Each row is a point on a landscape with many valleys, with its height.
From any point a ball takes the steepest step (drop divided by distance) to one of its 2 nearest points. It stops when none of these is lower. Distance is the straight distance between rows; heights are no part of it.
z783: [127 141 126  95 161 143  80 136 122 132 152 155 184 168 134 162 154  91
 114 128 102 189 131 121 143]  height 627
z183: [133 145 182 181 127 144 174 115 154 166 113 125  86  83 128 135 135 159
  72 130 155 123  84 150 118]  height 753
z936: [163 180 119 145 155 133 164 155 114 138  85 165 118 131 113 110 125 138
 121 151 145 124 145 118 132]  height 518
z658: [136 152 111 131 105 118 103 165 142 152 129 139 141 135 104 100  91  74
 165 120 119  80 146 106 152]  height 561
z119: [183 173 171 155 136 138 176 161 103 130  93 118 121 147  89 128 123 106
 133 157 116 127 112 122 157]  height 519
z245: [128 160 174 142 110 134 140 146  93  88 118 111 168 105 125 155 152 102
 144 143 126 200  83 124 119]  height 633
z590: [134  78 104  90 116 112  86 159  89  83 125 166 176 122 170 109 178 138
 171 142 125 157 123 131 111]  height 374
z325: [123 133  97  88 110 147 133 122  51 105 165 124 143 188 129  91 127 135
 153 160  99 151 159 113 124]  height 445
z538: [142 106 102  94 115 121 155 142  73 122 127 151 112 145 148  67 116 152
 160 133 129  74 140 131 119]  height 480
z505: [114  61 108  96 117 106 155 154  63  69 126 172 157  85 157  92 184 149
 195 118 115 148 124 149 104]  height 412
z75: [ 98 176 112 151 118 163 118  98 158 192 119 148 122  72 132 156  93 143
  98 109 141  98 143 120 108]  height 272
z503: [110  89  79 114 162  67 121 161 131  97  74 175  94 118 147  80 109 161
 202  90 165  76 164 155 107]  height 169
z686: [113 151 103  76 119 160 119 104 101 141 154 151 116 185 145  90 119 113
 131 132 106 139 121 125 102]  height 403
z879: [ 68 107  89 100 136 142  94 178 117 119  83 172  77 113 148 122  84 125
 180  73 113  71 162 164 112]  height 384
z64: [154 119 182 187 135 147 191 120 102 150 141 122 123  96 124 128 142 158
  69 152 138 113 108 134 132]  height 760
z903: [131 108 176 113 140 164  95 114 125 127 190 113 167 186 145 158 159  72
 115 150 125 201 109 117 150]  height 643
z535: [117  90 105 123 142  83 122 193 140 119  93 193 149  83 162  81 133  78
 184  94 126 104 111 117  82]  height 259
z688: [ 89  99 109 121 161 128 155 179 163 103  86 145  69 114 108 146  96 119
 163  60 120  89 154 182 130]  height 332
z529: [121  69 149 135  95 146 127 189 110 105 112 125 127 104 150 102 107 106
 165 157 133 115 140 111 133]  height 194
z326: [ 79 105  95 116 140 120  85  95 144  76 100 103  57 129 122 151 104 191
 126 127 169 132 156 169 129]  height 305
z744: [117 130 131 125 120  89 109 133 187 117 134 134 153  70 134 139 159 119
 118 100 131 132  52 149 100]  height 737
z149: [113 182 122 133 122 132 122 116 174 147 100 103 132 111  86 191 114 122
 128 107 110 150 127 138 167]  height 454
z649: [211 121 187 166 141 116 169 155  85 113 130 138 151 140 103  90 146 101
 128 169 128 145 108 108 132]  height 491
z991: [125  85  95  99  98 143 104 103 193 135 143  53  83 169 138 152 109 182
 121 126 100 145 174 137  94]  height 464
z94: [100 175 110 123 144 171  64 127 131 138 104 151 154 144 133 200 127  93
 100 132 114 160 146  95 151]  height 611
z863: [133 119 186 173 122 157 160  79  85 141 155 108 145 116 118 160 170 164
  58 159 103 159 109 130 134]  height 768
z349: [138 191 162 117 111 173 151 135 117 123  85  96 127 147 136 138 130 130
 141 156 115 203  91 133 112]  height 618
z423: [128 155 146 181 141  94 104 110 139 148 155 146 168  72 109 110 117  65
 101 145 159 120  86  80 133]  height 522
z666: [117 140 105 115 118 129  80  96 153 140 131 121  95 162 107 142  90 127
 136 117 143 106 161 139 162]  height 396
z90: [112  99 132 102  76 149 109  80 104 146 160  89 104 145 168  89 106 122
 105 155 136  71 106 107  92]  height 545
z220: [180  68 120 111 127  89 136 163 119  92 111 129 149 117 146  88 177 163
 146 168 147 139 135 123 115]  height 419
z610: [120 144 124 112 164 151 128  90 108 135 170 174 121 166 138 106 126  72
 119 142 150 154  90 116 118]  height 361
z663: [ 95  80  82 127 151 102  97 156 163  92  90 135  71  96 138 123  86 185
 164 104 168 110 191 158 114]  height 250
z140: [ 95 177  98 128 135 133  96 170 103 119  74 161 148 130 124 183 110  68
 130 114 118 122 162  90 151]  height 596
z819: [124 158 130 136 114 112 101 115  72  94 195 127 212 108 102 102 146 101
 149 143 125 157 114  99 138]  height 659
z427: [ 86 153  78  98 128 144  81 127 118 121 107 159  86 145 126 131  81 110
 148  97 133  93 171 144 136]  height 359
z528: [108 145 160 131 127 140 154  77 156 130 161  62 152 120 144 136 142 170
 119 142 114 216  78 149  93]  height 300
z886: [107 151 113 130 154  96 133 188 179 133  72 157 103 104 112 149 104 104
 140  50 127  68 148 153 123]  height 279
z873: [142 144 145 140 163 161 162 188 130 153  85 170 117 106 147 121 108 148
 126 112 149  74 155 139 107]  height 492
z918: [115 165 163 124 121 153 137 110  80  87 188 102 200 121 103 144 156  79
 177 119 101 190 112 121 141]  height 647
z105: [140  86 104 109 129 117 193 148  72  96 132 163 132  90 155  76 143 184
 160 126 109 101 148 146 110]  height 448
z827: [158 145 143 128 105 102 175  93  84 102 113  96  85 168 106 138 147 143
 118 147 166 129  88 141 173]  height 274
z491: [148  86 132  90 125 111 136 154 115  77  98 134  68 189 118 133 149 135
 159 132 135 144 126 167 153]  height 282
z124: [140  95 174 166  79 150 145  81 112 165 148  53 132 118 130 117 101 134
  94 171 118 115 130  84 134]  height 416
z629: [156 141 184 146  93 149 157 148 149 160 106  78 118 102 130  81  83 126
 134 148 105  97 120 119  88]  height 429
z653: [138 106 171 178 116 147 115 121 126 172 144 112 129  96 137 103  94 114
 102 180 145 118 145  82 128]  height 385
z481: [121 102 111  94 139 125  84 118 147  98 116 107 131 162 115 177 149 214
 108 122 111 138 155 172 155]  height 420
z441: [143 108  97  89  79 116 140 107  83 129 156 107  97 183 151  57 122 137
 140 131 129  37 129 124  94]  height 513
z504: [124 146 187 206 135 148 122 118 121 206 127 131 128  87 140 116  88 118
  92 136 184  60 132  94 150]  height 344
z930: [119 113  93  73 144 122  98 110 184 100 135  76  99 190 139 136 144 215
 134 114  88 166 167 183 100]  height 460
z719: [119 145 135 152 149 100 167  80 141  84 188  80 166  96 108 127 149 147
 140 133 130 230 100 132 130]  height 252
z403: [170 122 143 127 161 158 171 111 104 122 172 130 148 180 110 127 153 135
 107 156  93 202 142 122 138]  height 354
z366: [146 130  91 123 158  75 138 142 173 100 102 145 120 104 107 117 141 164
 148 114 147 151 138 145 131]  height 131
z950: [103 152 138 125 135 154  99  81 158 146 134  82 146 146 155 192 145 165
 104 135 120 213 121 144 143]  height 343
z478: [105 133 110 114 141  75 102 161 125  87 143 167 197  90 125 146 181  91
 123  95 100 111  71 119 117]  height 728
z233: [184  85 178 134 116 132 134 148 103 120 146 120 133 140 147  98 155 118
 105 172 142 140 111 112 116]  height 461
z768: [120 157 135 192 134 135 115 108 149 204 134 142 124  77 132 140  98 162
  82 113 179  67 157 115 136]  height 310
z210: [115 105 145 127 151 150 154 130 113 123 145 164 105 110 140 102 123  67
 126 144 159 139  99 126 114]  height 319
z195: [124 112 140 166  97  97  97  46 151 151 197  73 147 137 124  91 125 121
 103 158 144 144  94  93 129]  height 473
z340: [ 90 186  76 120 138 159  98 114 131 176 117 180 115 109 144 138  77 118
 105  94 134  81 174 114 102]  height 313
z749: [178 113 113 100 179 148 140 150 152 118 133 148 130 195 127 127 161 143
 113 142  87 195 162 137 126]  height 292
z463: [ 92 144  87 113 155 102 145 164 141  97 129 173 170  85 144 106 150  73
 162  92  75 179  96 125  69]  height 356
z182: [101  72 101  95  98 147 120 143 165 119 122 100  89 125 144 113 102 145
 162 128 101 145 153 147  96]  height 424
z754: [144 182 130 132  66 145 116  96 116 160 108  87 134 120 141 115 112 171
 105 149 133  97 109 123 115]  height 582
z882: [128 175  99 125 124 111  87 168  99 125 103 145 150 152 106 132 114  86
 152 134 116 121 147 116 171]  height 581
z519: [131 124 125 164 132 138 145  49 105 166 153 124 101 148 102 165 136 147
  84 148 141 137 140 116 188]  height 686
z130: [132 161 157 129  86 182 136 114 133 148 102  70 122 139 129 150  94 139
 128 156 103 163 130 109 127]  height 602
z391: [126 107 115 146 136 117 115 114 111 128 133 124 129 137  89 190 151 142
  90 132 139 105 151 136 208]  height 698
z956: [134 173 140 125  98 138 112  77 194 176 117 103 100 156  96 173 125 125
 114  96 113 126  92 161 150]  height 426
z439: [151 143 162 148 123 173 153 173 129 182 107 142 140 110 146  78  81 138
 134 130 128  69 158 115  99]  height 465
z226: [128 140 157 142 107 119 115 136 188 149 104 108 110  76 127 132 127 153
 103 122 158 114  84 153 101]  height 745
z414: [119 118 110 140 191  90 142 193 159 134  60 210 137  97 183  97 128  84
 153  75 149  71 142 111  85]  height 178
z99: [103 112 130 135 163 109 120 166 124 121 118 163 132 112 118 199 156 116
  76  98 139  60 128 138 177]  height 709
z184: [133 111  81 118 154  74 126 155 129  96 114 194 175  93 136  81 171  91
 174 112 114 170 112 113  73]  height 318
z561: [121  96 141 131 110 168 102  74  89 146 168 116 129 151 130 163 118 105
  99 174 133 145 160  83 186]  height 674
z603: [131 129 131 104  49 146  75 103 143 157 120  91 112 142 149 132 121 151
 105 138 140  84 118 128 106]  height 566
z687: [111  93 123  93 123 146 167 178 160 116  99 138  75 111 125 130 127 160
 150  90  96 125 134 179 106]  height 380
z268: [125 115 104 123 126  91 132 143  90  73 179 150 178 106 106 100 145  80
 180 128 121 151 132 107 142]  height 670
z960: [122 103 154 110 118 176 126  80 106 135 154  76 120 202 158 173 136 110
 118 173 114 176 143  96 161]  height 660
z780: [139  97 110 107 123 146 167 117  77  91 200 130 157 153 112 111 162 162
 133 139  74 156 169 128 140]  height 408
z585: [150 175 148 133 103 149 122 118 187 187 100 147  86 150 103 171  88 103
 110  73 145  79 137 163 138]  height 387
z383: [100 108  85 129 203  72 128 178 129 109  76 187 109 116 149 111 105 121
 165  71 174  44 163 123 113]  height 63
z242: [143 176 128 166 118 107 120 135 146 175 141 140 167  92  98  99  85  81
 143 122 135  82 128  82 142]  height 541
z625: [108 140 134 128 157 125 164 119 138 116 179 156 166  85 106 130 145  75
 132  99  74 176  93 129 101]  height 393
z987: [155  94 179 159  91 104 182  95 108 141 129  51  57 161 124 146 137 121
  97 139 163  87  78 125 146]  height 330
z575: [116 130 121  92 109 157  84 107 127 124 101  92 115 181 153 186 156 196
  94 145 121 151 138 150 134]  height 386
z709: [131 121 128 128 145 101 131 177 123 110 124 155 162 107  95 159 158 100
 101 111 108  95 113 127 151]  height 718
z891: [145 115 132 148  65 103  87  66 147 163 171  42 157 139 125 123 130 161
  98 163 120 121 127  94 126]  height 449
z276: [162 136  94  96 182 110 135 157 177 107 108 167 131 167 113 130 160 156
 128 110  97 177 132 170 109]  height 220
z324: [154 121 120 117 134  96 146 123 127  82  83 102  64 167 111 117 128 142
 150 147 178 134 115 139 159]  height 214
z370: [133 146 151 130 143 131 149 152 174 169 117 152 110 132 104 143 102 111
 129  58 136  26 124 164 151]  height 339
z112: [125 151 132 169 108  98  99  78 157 163 151 120 120 122 121 122 128  98
 112 139 178 124  72 121 157]  height 500
z751: [128 155  95 131 148  91 132 106 143  89 130 108 138 101 113 121 139 165
 146 143 156 185 120 129 128]  height 195
z142: [114  81 138 147 147 130 128 174 131 123 144 154 142  73 151 115 113  76
 130 134 145 103 140 101 130]  height 265
z164: [154 123 137 122 144 151 179  63 102 128 194  64 143 187 123 152 170 187
  90 146  83 177 142 122 129]  height 405

Call two points neighbours if one is among the 2 nearest of the other. Go from one point of each pair to the other, from neighbour to neighbour, staying as low as possible. Name the highest point that can't be avoided.
z529 / z324 => z991
z886 / z427 => z879
z529 / z383 => z325
z366 / z383 => z481

Write out the way that a ball takes from each point below.
z819 => z918 > z245 > z349 > z130 > z754 > z603 > z90 > z441 > z538 > z105 > z505 > z590
z625 => z463 > z184 > z535 > z414 > z383
z478 => z709 > z99 > z391 > z519 > z561 > z960 > z903 > z783 > z94 > z140 > z882 > z658 > z242 > z423 > z112 > z195 > z891 > z124 > z653 > z504 > z768 > z75
z575 => z950 > z528 > z719 > z751 > z366
z325 => z686 > z610 > z210 > z142 > z529
